Each row is a point on a tangle of strands that fork, close into loops and nearly touch. The rows are in no order.
Points whose rows are less than 67.5 apart are linked; no others are. Some points are linked to none.
mada: [-32  31  13  35  32  -5  19 -12  23  13 -58 -38   8   6   0  24 -15 -44
 -18 -13 -15  -9]
vasoz: [ 42  -3  -2 -47  15  33  37 -34   1 -30   1   0  -6   0 -11  39  33   0
 -18  10  48  31]
nop: [-39 -42 -65  40  21   5  -3 -20   8  20  15   8 -56 -23 -24  -4  10   5
  -4 -12 -19  -4]
kap: [ 40  39   4   6   6  33  -4 -27   4  15  21  41 -17 -26  43   2 -33  22
  53 -22 -36   1]
Gug: [-11  27   6 -36 -12  22 -61   3  -5 -51   8 -31 -31   1 -56  -5 -26 -18
 -19 -69  20  -1]
Surop: [-24 -18 -14  24  21   4  -4   6  10   5 -33 -21   4  15  -8  11  32 -15
 -17 -12  14  -4]
meza: [ 27 -19  -3  24 -23 -16  -6  19 -31  12  38  35  56  23  12 -59  23  12
  -3 -26   5  11]
Dum: [-17  31  11 -11   4  18 -14   6  10 -26 -18 -22 -28  13  -2  15 -20  -9
 -30 -48 -21 -18]
mizi: [ 32   2   1 -27  24  25  40 -42   1  -4   0   4  -7   2   4  53  30 -12
   5   1  41  24]
Kufo: [ -9 -18   3  44  -9  -5 -11  42   9   5 -11  -4  32  27  -9  -9  50 -19
 -20 -20  14  16]
kuf: [  6  12  -7 -19  33  13  28 -65   7  28  23  17 -48 -19  10  53 -34  -7
  43  28  -5  11]
zefez: [-37 -88  -3 -14  -5 -34  20 -13 -14 -20  14  -7 -13 -33 -28 -35 -49  14
 -26  53  -6 -29]
Kizi: [ 41  15  -9  -7  -2   2  -4  12 -11  47  13  29  34  15  47  10  54  16
  42  16  25   8]
pipud: [ 69  22  47 -61 -15  15  20   7  -1 -32  18  10  17   3  15 -20 -33  21
   8  15  -4  14]
naf: [-23   8 -30  21  -4  -2 -38  36 -15 -37  11  -9  25  17 -39  14  52  -4
 -27 -58  29  30]
tadip: [-20 -39  -9  19 -31 -36 -21  30  -4 -33  37   8  28   2 -32 -53 -12   8
 -42 -16 -19   0]
Dozi: [ 35  10  -4 -23  15  37  -8  22 -19 -32  -2  11  33  19  15  16  50  19
  -1 -37  60  30]
tulur: [ 19   7  -8  12  -6  -7 -18  50 -37 -28  35  30  47  20  -1 -25  25  22
 -12 -43  19  32]
pem: [ 30  34   8  -2   6  34 -12  11  -2  -6  -6  10   3  13  41   4  25   7
  24 -41  10  21]
Lupi: [  0  -3 -47  16  13 -24   5  -7  15  56  -6 -11  11  -1  40  38  50  15
  24  10  21  -5]
pepor: [ 44  23   9  -5 -12   2   1 -38  -3  40  13  28 -10 -15  32  -3 -33  44
  68  34 -32   5]
Supom: [ -2  22  -3  10  13  27  -6  -1   9 -17 -13 -10 -19   5  17  27   1  -8
 -20 -40  -7   2]
renim: [ 37  10   8   1   3  29 -12  28   4  -4  -2  16  25  13  23 -16  30   5
   9 -20  27  28]
Marub: [  4 -41   3 -18 -15 -23  11  -4 -17  -4  36  27  43  23  -8 -34  42   0
 -13   8  39  11]
zor: [  4  34 -10  46  37   7  19 -26   9  30  -7 -14 -30  -8  17  63  -7 -29
  16  -1   1   0]
bepi: [ -1  -9 -33  13   7 -20  22 -17  10  39 -22 -36   6  11  11  31  34  -5
  13  13  15  -5]
fam: [ 28  16  10  -5  16  20  22 -32  -3   6 -16 -21   9  17  19  36  31 -17
  -2  -9  29  18]
Gozu: [-39  -9  -2  19  14   2  -7   6  20  -6 -45 -34  -4   6  -8  16   8 -18
 -25 -17  -6 -19]
pime: [  4  25  16  14   1  -8  15 -24   7  25 -27  -4  -3 -19  22   1 -37   7
  47  46 -37  -9]
fegid: [ -8  25  22   2 -26   6 -22  45  -9   5  12  23 -12  15 -15 -38 -25   5
   5 -25 -52  -5]
Ragi: [ 17 -18 -16  -5   0  18  -6  15  -3 -24 -15  -6   6  15  -6  13  57   2
 -25 -12  59  12]
Nadak: [  5 -11 -19  24  -2   5 -16   9  11  40   6  21  -5  -8   9 -15  12  15
  25   7 -17   8]
gera: [ -4  -1 -16 -23  -8  22 -10  14  16 -17   9   8 -32 -11  -8 -13 -16  11
  -2 -16 -29   2]
Nuloz: [ -4  18  -3  23   6  12   6 -23  13  20   2  16 -33 -30  26  -4 -56   9
  46   7 -47 -18]
berus: [-13  45  67 -34 -38  30  13   6 -13 -13 -24 -14 -34  -2 -19 -14 -88  -2
   6  14 -51 -17]
zav: [  4 -40  15  -5  -4  -8   1   3   3  22  24  24   7 -20  13 -47 -41  14
  25  52 -26 -27]
bep: [ -1  30  27   6  -7  25 -29  48   8 -17 -22   1  24  34  20   2  39 -15
  -1 -51   8  23]
bup: [-15 -46  29   4 -24 -20   1   9   1  -3  20  16  40   8   3 -57  -1  -4
  -8  29  -9 -10]
kes: [ -3  14 -23  56 -14  -9 -21 -11 -13  69  19  54 -18  -9  20 -10   5  16
  54  -9 -50  12]
surog: [ 25 -29 -15 -48  -2   0   3 -12  -3 -57  38   3   1 -11 -26  -3 -11  21
 -28  12  29   0]
Vel: [  7 -38 -16   0   0 -16  11   5  -1  39  30  21  13   6  10 -18  29   2
  11  31   9  -8]
Noz: [  2 -22  -2 -49 -10  16  26 -26   2 -52  17 -23 -32 -40 -50  27 -57  19
 -27  31 -21  12]
kobon: [ -2   8 -41  19  10  32 -15  12 -18 -10   6  10  -2   8   7  19  56  -1
  -4 -47  26  26]
kedu: [  9  41  -8  30  10 -14   5 -33  -2  52 -23  11  -3   3  54  35  11   8
  40   4 -14  -1]
lasa: [-27  29 -20  35  23   6   8 -32   3  27   0  19 -50 -37  19   9 -79   5
  39   0 -60 -22]
sudin: [ 62 -31  -8 -44   0   7  30 -21 -19 -28  30  11  18  17   2  14  17  21
 -15  28  69   2]
Merob: [  6 -41  23 -15 -26 -30   5   1 -17   2  10  18  70  39   8 -49  49  -1
 -12  10  30   1]
lar: [-27 -26 -61  20  17   5  -1 -18   0  37   6   2 -49  -9   1  12  25  13
  14 -12   5  -9]
ziru: [ -4 -35 -43  37 -17 -17 -21  12 -18  -4  52  41  16  -7 -13 -60  -2  26
 -24 -17  -8   2]
pogaz: [ 36  24  19  11  13   8  10 -26   3  27 -28 -22  27  10  29  32  27 -14
  11   6  20   9]
sepap: [-23  40  62  -4 -32   6 -11  44  29  -5 -60 -33  28  35  -6 -26 -24 -23
  -8  -3 -14 -35]
Febek: [ -8 -31  40 -22 -33 -17 -16  18   8 -26  20  10  36   5   1 -59 -20  -1
 -11  20 -15 -13]
vedem: [  7   1 -31  27   9  31 -14  22 -28   3  21  26   8   4   7  -8  50   6
   7 -38  10  38]
lagu: [  1   9  15 -26 -17  11 -22  38   4 -11  19  31 -20  -1 -14 -27 -22  19
   0 -17 -35  -2]
nobe: [ 30 -17 -13 -11   2   3  18  -5  -3 -15 -10 -25  11  21  -9  21  39  -1
 -32   7  61  11]
ruso: [ 22  33  64 -52 -40  24   4   8 -12 -26 -11  -5 -19  -2  -3 -21 -68  11
   0  13 -46 -13]
ruto: [-40 -26  23 -12 -23 -20  14  35  -1 -38 -16 -38  -6 -24 -34 -21 -66  -2
 -32  31 -14 -45]
fek: [-13  18  -6  22 -34 -13 -35  46 -13  -6  15  21 -16   9 -31 -37 -18   5
 -11 -35 -58   4]
supuv: [-18 -58  12   4 -11 -42   7  -2  -2  24  12   4  34  14   6 -42  15 -14
  -3  42  -3 -14]
fuda: [ 14 -19 -17 -30   7 -23 -21  12 -25 -48  50  27  42  -3 -40 -11  30  11
 -27 -19  48  19]
felen: [  9 -25 -34  40 -16 -35   0  25 -13  56  27   7  42  28  14 -15  54  -3
   5  14   6  -2]
dofu: [ 10 -13 -42 -28  12  22  14 -46  -5 -43   9 -16 -23 -13 -35  45  20  10
 -39 -14  36  20]
Gadi: [ 13  26  11   3  25 -11  20 -39   7  43 -24 -19   6   9  26  55  19 -18
  23  17   6   7]
sulal: [-18 -41 -13  11   3 -43  18  13   3  34 -26 -31   6  -4   6 -14  -9 -19
   4  58   4 -36]
Vamud: [ -4  23 -27  56  33   3   3 -28   8  46 -13 -14 -20   7  33  46   6 -14
  20 -16  -2 -13]
Nezis: [ 37  41   6  29   6  23 -30  -4  -4  37 -10  16  16   0  58   3  31   4
  43 -13  -1   7]
pego: [-22  48  19  28 -15  19 -33  48  -3  10 -20   1  10  35   3  -8  16 -27
  -1 -63 -40   6]
kaza: [ 30  30 -11 -28  21  41 -21  30 -35 -28  35  40  12   1  19   8  32  42
  19 -48  26  34]
zez: [-26 -17 -24   8  -4   6 -19  20  11 -20   7  11 -13  -1 -28  -1  18   3
 -31 -33 -11  14]
tubir: [ -2 -28 -12  53 -16 -31 -12  24  -5  35   9   9  47  31  -1 -34  34 -20
 -10   1  -8   2]
sil: [ 38  -3 -15 -26  -4  31   1   1   1 -16  35  31 -27 -24   5 -18 -20  38
  12  -5  -7  12]
Gulas: [ -2  28  48 -29  22  13  31 -29  21   1 -36 -23  10   2   7  28   6 -30
   1  21   2   3]
magim: [  2  29  18 -13 -12  14 -36  51  -3  -8  -2  16  11  27   5 -20  22  -5
  -2 -47  -7  26]
lag: [ 54  16   2  -9   8  15  -7  27 -25  29   0  19  43  20  49   6  60   3
  36  -1  57  19]
mopib: [  6  50  31 -35 -19   9 -23  -9  -1 -49 -14 -32 -17  21 -22  24 -17 -18
 -31 -53   4   0]
gufi: [ -2 -14 -33   3 -17 -20 -26  33 -14 -34  50  14  21  -2 -41 -26  13  11
 -35 -40  18  18]
gib: [ -6  -7 -33  23  22  -1  11 -32   7  26  -3  -7 -29 -14   4  19   4   4
  18  -8  -6  -9]
berov: [ 35  17 -11   5   2  10 -15  -6  -7  42   0  22  10   4  47  11  33  11
  41  -2  10   5]
mas: [-12  40  28   2  -1   8   9   6  28   6 -44 -28  16   4  11 -12 -21 -16
   3  -1 -32 -20]
nul: [-28 -84  -6 -18  -3 -41  35  -8 -21  -5   8 -25 -10 -14 -12 -25 -34  -3
 -13  64  16 -32]
geku: [ 12 -11 -40 -39  21  31  25 -60   2 -32  23  -5 -49 -30 -33  40  -1  12
 -26  -3  18  21]
mibem: [-21   4  -1  16  43  -5  27 -32  11  10 -38 -52   5  17  -2  51  36 -50
 -21   3  23   5]
Koza: [-25  42  63  -4 -14   4 -19  50  26  -7 -68 -37  34  48   6 -11   1 -26
 -14 -26  -5 -21]
Bab: [-25  19  17   2   5   6   8  -4  20 -29 -34 -37 -12  17  -9  24 -14 -23
 -41 -26 -13 -13]
falol: [ 53 -14  17 -61   7  16  50 -40   5   5  24  12 -15 -12   2  26  -3  13
  33  49  24  21]
piruv: [-13  49  28  25   9  18 -31  29  12   5 -34 -16  24  26  48  13  28 -30
  -8 -58 -20 -11]
nosu: [-17  -9 -29  -1  -5  16 -17   3  14 -13  10  10 -24 -12  -6  -7   4  15
 -11 -21  -3   0]
Mov: [ -7 -16  40  12 -17 -34 -14  43  11 -29  -4  -9  68  37  -5 -28  43 -33
 -32 -15  36  10]
Luva: [ 48 -16 -13 -41   9  12  11  -1 -20 -36  29  33  12   4  -3  -7  17  31
  -9  -3  57   9]
ris: [ 40 -11  -8 -68  -5   9  -9   2  -7 -59  43  19   2 -13 -19 -13 -25  42
 -10  -4  33   6]
duvaf: [-29  35   7 -22 -17  20 -62  18 -12 -26  16  -9 -35   3 -40   1  -7 -17
 -21 -73  -5   4]
Novu: [ -5  -8 -25 -25  -4 -17 -23  32 -18 -48  45  12  27  -1 -55  -1  20   3
 -29 -43  36  20]
zudig: [ 13 -18 -32  32  -5  13  -3  19  -4  24  38  37   0  -6  -3 -21  21   6
  11 -10 -12  16]
baso: [ 18  37  22  17   6   0   4 -28   9  21 -29  -5   6 -13  30   5 -16  13
  33  16 -30  -8]
bugo: [-36  14 -10  47  25   5   3 -15  22  13 -35 -33 -19  -7   2  15 -10 -26
 -17 -20 -16 -22]
nuf: [ 37  16  20  -6   5  17 -16  37 -14   2  -8   7  48  29  34  -6  60  -1
  17 -13  50  26]
novol: [ 58  38  22 -12  -3  25   7 -25   4  19   9  28  -1 -21  36  -1 -30  30
  59   3 -26  17]
Teke: [ 24   7   1  36  -2  -7 -20  30 -17  44   5  11  42  24  24 -14  52 -14
  11  -6  18  16]
buzo: [-41 -77 -20  -2  -1 -38  17   6   6  -1   2 -17   0  -2 -25 -28  -6  -2
 -20  44  14 -21]
Datov: [ 38  -2  29 -58  17  18  35 -55   5  -2  12  15 -31 -30  10  23 -31  14
  41  55   0  15]
noka: [-16 -51  12 -30 -24 -24  -7  -4   3 -48  27   0  22  -6 -27 -36   0   1
 -35  11  22  -1]
Zoku: [-26 -13 -33  21  13  20 -11   4   3   3  -9  -2 -10   1  -3  11  50 -12
 -11 -28  22   3]
bok: [  3 -30 -33  -7  -4  10   6 -16  17 -20  11  -4 -29 -23 -20   1  -1  21
 -19  11   9   1]
Dege: [ -6  31  13 -57  25  27   1 -26  20 -50   6 -22 -40  -2 -22  75 -23 -29
 -43 -23   9   4]
golam: [ 14   2  39   6 -11 -14 -12  48  -4 -25   9   6  61  39  10 -25  44  -9
 -14 -30  35  25]
zom: [  9 -55  -5 -33  -9  -2   1 -13  -1 -37  31   7  11  -6 -20 -29  -2  19
 -28  25  38  -8]
fose: [-12  29 -17 -24   3  17 -42  27 -17 -24  23  11  -9   6 -19   6  17  12
  -9 -66   4  30]
Kiliz: [ -6 -33  31   1 -10 -27  -1  26   6 -11  -3   9  67  36   7 -26  51 -27
 -19   6  41  -2]
maf: [ 38 -31  -5 -28  -3   3  31  -8  -5 -40   6 -14  19  17 -16  18  22   5
 -29  22  63   6]
zudev: [ -7  26  29  16  -3 -52  22   5   4  45 -72 -31  31   6  27  -3   1 -11
  16  76   0 -21]
vufa: [ -6 -36  13  22  -3 -28  -5  17   9  38   1   2  42  24   5 -36  27 -21
  -3  29   5  -6]
Niba: [-23   2  63 -31 -38  -3  37  29  -7 -18 -28 -26  -5 -29 -31 -20 -91  -2
  -8  50 -38 -30]
lib: [  5  29 -17  41  17  -3 -15 -23   4  51 -19  -7  -3   3  45  32  17  -7
  36 -12   5 -11]
dageg: [-18 -59 -15  -5  -3 -12  14  -2  -3 -19  11  -9 -32 -30 -25 -26 -44  10
  -8  46 -14 -16]
Kov: [ 23  13  40   6  -4   2 -15  23  11  27 -16  14  28  -1  31 -31 -11   5
  28  36 -14 -19]
togi: [-22  26  35  -1  35 -28  26 -27   6  37 -70 -35  15   0  18  39  20 -46
   0  46   9  -4]
vaze: [ 11 -66 -24 -38 -10 -18  44 -21 -20  -9  43  -1  -9 -24 -10 -15 -26  23
  -1  58  20 -22]
nepa: [-20 -25 -18  -7  -4  -5  -8   4  29 -41 -15 -27  -4   3 -30  11  25   4
 -36 -15  31   1]
gakur: [-20   8   9   4  33  14  38 -35  15  -7 -11 -10 -36 -19  -5  35 -31 -28
  -5   8 -24  -1]
Vopa: [-19   8  -7   9 -18  -6 -30  37   4  -9   7  15 -15   9 -22 -14   8   0
 -20 -42 -30  15]
luz: [ 27  21 -22   8  20  43 -16   5 -24   8  40  51 -16 -12  36  -2  22  33
  43 -49   4  39]
tov: [ 38  12 -14 -42  18  27 -20  17 -18 -31  37  43   1 -17   0  -5   7  46
  12 -35  22  25]
dovi: [  5  43  45 -32 -37  25 -44   8 -16 -46  -6   2 -33   6 -33 -32 -58   7
  -1 -26 -28  -8]
Sabok: [  9 -21 -38   4   1 -32   6   1  14  54  10   2  13   4  24   4  32  14
  38  28  16 -10]
pora: [-20  17 -18 -17 -10  -1 -42  41 -15 -35  25  -9  11  13 -42  11  38  -3
 -18 -77  21  25]
Zes: [-50  -6 -45  61   8  -8  -7  -5   9  45   1  26 -31 -30 -12 -18 -11   2
  29   0 -70 -16]
Moteg: [ 11  38  48  13   1 -30  14  -2   5  32 -58 -19  37   2  29   0  -6  -2
  22  61 -10 -15]
fuzum: [-55 -83 -21  15  -6 -44  15   1 -12  22  11   0   0 -11 -19 -34  -6 -18
 -10  51   5 -27]
Zedi: [ -9   1 -21  -4   3  11 -22  21  -3 -40  -4  -6  20  10 -16  21  53  -9
 -29 -42  48  18]
zapu: [-41 -59 -24  17   3 -13   6   4  -2  13   8  15 -45 -38 -28 -36 -35   5
  -2  41 -31 -23]
loda: [  5  24  42  17   4 -22   3   8  13  29 -50 -21  24 -15  21 -23 -37  -2
  20  55 -27 -28]
bazok: [  1 -14 -29  27  -3 -27  -4  21  -4  72  16  16  22  10  19   5  49   1
  29  14  -1   7]
tezag: [-29  14  15  19  -6 -21   4  19   9  32 -39 -17  20 -28  10 -34 -44 -10
  17  51 -32 -31]
Sinam: [ 30 -33 -30 -41   2  14  49 -42 -11 -21  31   7 -24 -18 -25  27  -3  24
  -5  44  35  13]
gofuf: [ 19  58  91 -46 -34  19  -1  12  -1 -39 -30 -27   0  33 -17  -2 -35 -14
 -16  -8 -10  -5]
pul: [ -9  36  53  -5  28  -5  21 -29  19  20 -61 -34  19  -4  15  32   2 -36
  17  33  -3   2]
remek: [  7  -5  -7 -28  39  22  40 -57   8  -2  19  10 -56 -24   2  60 -26  -7
  34  13   5   5]
Vekav: [-35 -52 -17  -7 -17 -31 -10   6   2 -38  38   1  22  -6 -50 -25  11  -8
 -42  11  14  -3]
Roz: [-42 -11  48 -23 -35 -16  21  37  -2 -29 -43 -41  -8 -16 -30 -14 -75 -12
 -24  36 -26 -36]
matop: [ 12  65  44  37  17   7 -11  -5   5  31 -44 -11  23   8  53  27  13 -17
  23 -15 -18 -13]
Luzu: [-18 -48  23 -33 -22 -26   3  13  -5 -56   9 -31  -6 -15 -35 -15 -61   9
 -32  27  -9 -30]
gipir: [-25  40   6 -11  -8  18 -35  17  -2 -25   1  -1 -27  12  -6  10  -3 -16
 -24 -68  -8  -6]
domed: [  6  39  36 -45 -21  10 -43  -6  -7 -59  -8 -42 -19  15 -48  -4 -30  -9
 -23 -50  20   7]
dupi: [ -6  -9   7  10   9 -45   2  19   9  40 -52 -33  25  12  19 -11   4 -14
  10  56   7 -24]
Gusat: [  0  16 -13  23  37   0  21 -48   2  39   5   8 -34 -17  16  60 -22 -13
  36  12 -17   4]
tez: [-52 -24 -51  50  13  -1  -2  -6  14  37  10  12 -40 -20 -15 -13   4  -7
  13  -7 -41  -8]
paniz: [ 33  33  -9  11   7  39 -12  -8 -10  28  28  47 -10 -13  49 -10  -1  24
  57 -41 -19  23]
lizi: [-22  25  57 -29 -37   9  33  17  -1 -20 -28 -27 -14 -18 -22 -11 -80   1
  -2  27 -58 -27]
Suv: [ 18   8  21   3 -15 -21 -24  55 -26 -39  35  19  64  38  -1 -35  35  11
 -17 -42  30  25]
todi: [ -8 -43  22 -45 -26 -21  -1  -3   9 -54  26 -12  12 -16 -18 -30 -35   9
 -22  24   5 -17]
pep: [-20  27 -42  42  17 -39  10 -43  -6  61 -13  12 -36 -16  32  45 -23   2
  40  18 -29 -12]
mefe: [ 24   0 -22  38  -8   7 -19  37 -31   1  29  28  33  16   0 -24  39  10
  -7 -36  21  39]
biz: [  0 -41 -11   5  -3 -17   8  -5   0  29  32  19   0  -9   9 -29 -12   8
  12  45  -9 -18]
fep: [  0  21 -11 -23  23  31   7 -22  11 -43   8 -22 -37  -6 -17  77  -2 -17
 -48 -30  17  18]
vaded: [ 40  40  72 -56 -40  17   0  20  -9 -44 -11 -13   3  23 -13 -19 -51   4
  -9   7 -17  -2]
Nevud: [-27 -17  10 -18 -40 -35 -20  34   5 -43  38  -3  22   8 -46 -32  -6 -10
 -35 -15 -15  -1]
Zeri: [  1  42  28 -44   0  25  -9 -19   0 -45   2 -25 -37   9 -30  55 -31 -33
 -37 -34   0   5]
konu: [  1  22 -16  32   9  -9  -4 -47   6  43  -5  24 -25 -28  27  14 -39  28
  63  26 -41 -10]
zefik: [-38 -68 -28  30  -4 -33   7  10  -3  34  19   7 -14 -21 -19 -36 -19  -5
   3  45 -18 -12]
vig: [ -2  40  22  12   4  24 -21  33   6 -14 -34 -24  24  26  36  21  40 -27
 -17 -58  20   9]
zufug: [-24 -13 -33  55  11  16 -16   0   3  35  -7  -2  -9   3  11   6  50 -13
   5 -31  -7   7]
Pipu: [ 15  25   4  10  10  30   2  -8  18   0  -9  -6  -1   2  24  11   9   3
   6 -33  -1   2]
midaz: [-27  -2 -14  19  30   8  21 -30  15 -14 -29 -40 -14   7 -12  50  20 -32
 -40 -19  25   4]
Didek: [  1  44   5  32   2 -33  14 -27   5  54 -40  20  -2   4  53  15  -2  23
  48  36 -35  -8]
Lenak: [-11  23  41   6  -4  -1  -4  35  24   2 -50 -25  31  14   9 -31 -29 -14
  -1  11 -23 -27]
gev: [ -8  25   7  12  20 -40  27 -28  -4  48 -55 -31  13  13  30  48  27 -19
  16  30   1  -1]
Sabo: [-10   3  59 -29 -23  -9   7  33  16 -35 -20 -24  15   9  -6 -27 -45  -4
 -23  27 -11 -35]
vul: [-20  60  66  -8 -30  29  -9   8  -7 -20 -35 -20 -18  11 -17 -24 -71 -17
 -17   0 -42 -24]
mev: [-46 -27   9  24   5 -33   0  18   6  31 -34 -14  11 -18  -3 -33 -24 -14
   6  59 -15 -37]
duv: [-26  10 -35  57   4 -16 -16 -16   0  75   4  29 -18  -7  24   1  14  12
  49   0 -45  -8]
fev: [  3 -39  -8  10 -13 -17  12  -5  -6  42  16  21 -13 -40  14 -33 -54  28
  50  65 -27 -29]
rezu: [-48 -57 -25  20  -6 -33 -11  12  10 -30  19 -10   2   6 -49  -6  21 -16
 -52  11  21  -5]
vafe: [  6 -18 -42  54 -16  -2 -11  20  -6  30  41  41 -12  -8   2 -38   0  19
  12  -9 -42  13]
vipim: [-10   0 -29  36   8  -4 -11   4  11  47  -8  17  -9   1   5  -5  30 -10
  25 -10 -13  -5]
Kode: [-12   9 -18  16  29  29  16 -29  10 -30  -7 -19 -37  -4 -14  58   5 -26
 -41 -33  14   8]
megu: [ 23  39   7  15   2  -8   6 -47  -5  45  -1  39 -25 -22  28  16 -47  36
  65  32 -43   6]
Gofe: [-21  44  36   9  -3  15 -17  29  19   2 -51 -22  16  32  21   1  10 -34
 -11 -38 -18 -22]
Zetiz: [ 21  18 -39  -7  23  53 -16  13 -38 -10  44  54 -11  -7  17   1  37  27
  20 -43  18  35]
dab: [ 22 -61 -33 -28  -4   1  38 -25  -9 -24  28  -5 -30 -25 -27   0 -28  30
 -17  52  27  -5]
monuk: [-27  -7 -42  34  37  15   7 -30  18 -15  -6 -20 -51 -16  -6  43  -8 -19
 -36 -27  -6  -8]
Bor: [-30  50  27  21  12   5  13   7  20   0 -49 -31  17   9  13  18 -28 -37
 -14  -7 -28 -23]
lidid: [-13  -7 -21  12  23 -17  43 -36   7  26 -36 -48   3  15   0  43  33 -25
  -9  19  23  -1]
goled: [-39 -13 -37  39  32   2  18 -32  14   3 -25 -25 -43 -17 -10  25 -21 -18
 -18 -14 -15 -12]
vusab: [  2 -75 -21 -25  -5 -44  44 -22 -13  -2  16 -30  -5 -10  -6 -12 -21   2
  -9  65  21 -18]
Dib: [-27  13 -54  47  14 -24 -14 -30   1  72  -4  27 -41 -10  27  25  -9  19
  53   3 -33 -14]
kidu: [ 14  37  29  23  -5 -36   9 -11   2  52 -51   9  18  12  47  13  12  12
  33  47 -13  -4]
gupa: [ 30 -38 -10 -19   1  -4   2   5 -17 -14  43  41  28   7  -4 -23  35  12
 -16   2  48  15]
satu: [-11   7 -45  19  15 -20  12 -33   0  41 -16 -12 -21  -8  20  23 -10  10
  37  15 -21 -10]
tabav: [-25 -23  42 -27 -35 -22 -24  40   7 -36  23   7  19  13 -20 -39 -16  -4
 -25  12  -4 -14]
dar: [ 24   1  15 -46  21  35  37 -54  11 -22  17   9 -38 -30   4  31 -29   5
  15  16  -3  14]
Gubav: [-41 -36 -27   5  -3 -21 -21  12  27 -34  -7 -20  -4  -4 -47   5  16  -4
 -42   1  20  -4]
Fom: [ 16 -21 -33  -5  12  22  25 -47  -1 -20  19  -6 -45 -19 -18  22  -9  23
 -13   7   7   7]
Depab: [ 40   5 -17 -62   6  20 -26  16 -23 -49  44  30   8 -24 -23  -8  -1  43
  -3 -29  37  21]
Zavi: [ 50 -10 -17 -45   9  20  45 -41  -2   2  32  14 -17 -14 -13  29   6  20
  15  30  31  21]
kuv: [  6 -27 -39  54 -21 -18 -21  20 -12  20  48  39   2  -9  -1 -70 -12  23
   3 -11 -33  -2]
kisi: [ 22   1  14 -42   9  22  28 -34   7 -37   2 -17  -9  -5 -16  30   1  -2
 -18  12  17  26]
Debo: [-13  59  76 -34 -25  30   0   1  -2 -22 -34 -24 -12  22 -17   4 -55 -25
 -24  -4 -26 -11]
Nak: [ 16  -6   4   7  -9 -17  15 -12 -10  34 -12  -2 -18 -32  13 -21 -44  17
  53  59 -34 -17]
tuv: [ -2 -14 -32 -17   6  11 -10 -15  12 -50  -9 -27  -8  -5 -31  28  23   1
 -41 -26  48  14]
tarir: [ -4 -27 -27  25 -21 -22 -21  20 -10 -22  43  24  17   1 -30 -39   4  17
 -37 -28  -5   5]
Rusag: [ 16   0 -34  52 -14   8 -18   0 -10  51  40  55 -15 -13   9 -29   8  25
  39 -15 -44  16]
kozul: [  6   7  39 -41  22  21  28 -33  14 -21 -20 -21  -9  -1   2  30   2 -18
 -11  11  15  16]

A piece is all that can be reached along the links. How many separate loops has the piece of each point below (a circle has one, a figure eight two, a Y none), and how many tips (points with one link)?
midaz: loops 2, tips 6
Gusat: loops 2, tips 0
gofuf: loops 2, tips 1
fam: loops 1, tips 0

How many points has the smallest loop of links through each point below? Write - if it is on no loop.
Bab: 15
zefez: 7
pul: 11
fek: 7
berus: 6
gib: -
Luzu: -

Name the points in between on the shortest way along the links from the first point to the second, in order.
luz / berus: Zetiz kaza tov Depab ris surog zom noka todi Luzu ruto Roz Niba lizi
falol / fuzum: Zavi Sinam dab vaze vusab nul buzo
tulur / Vel: mefe vedem kobon Zoku Surop Gozu bugo goled monuk Kode midaz mibem lidid bepi Lupi Sabok
tezag / buzo: loda Moteg kidu Didek kedu lib Vamud zor Gusat kuf remek dar Datov falol Zavi Sinam dab vaze vusab nul
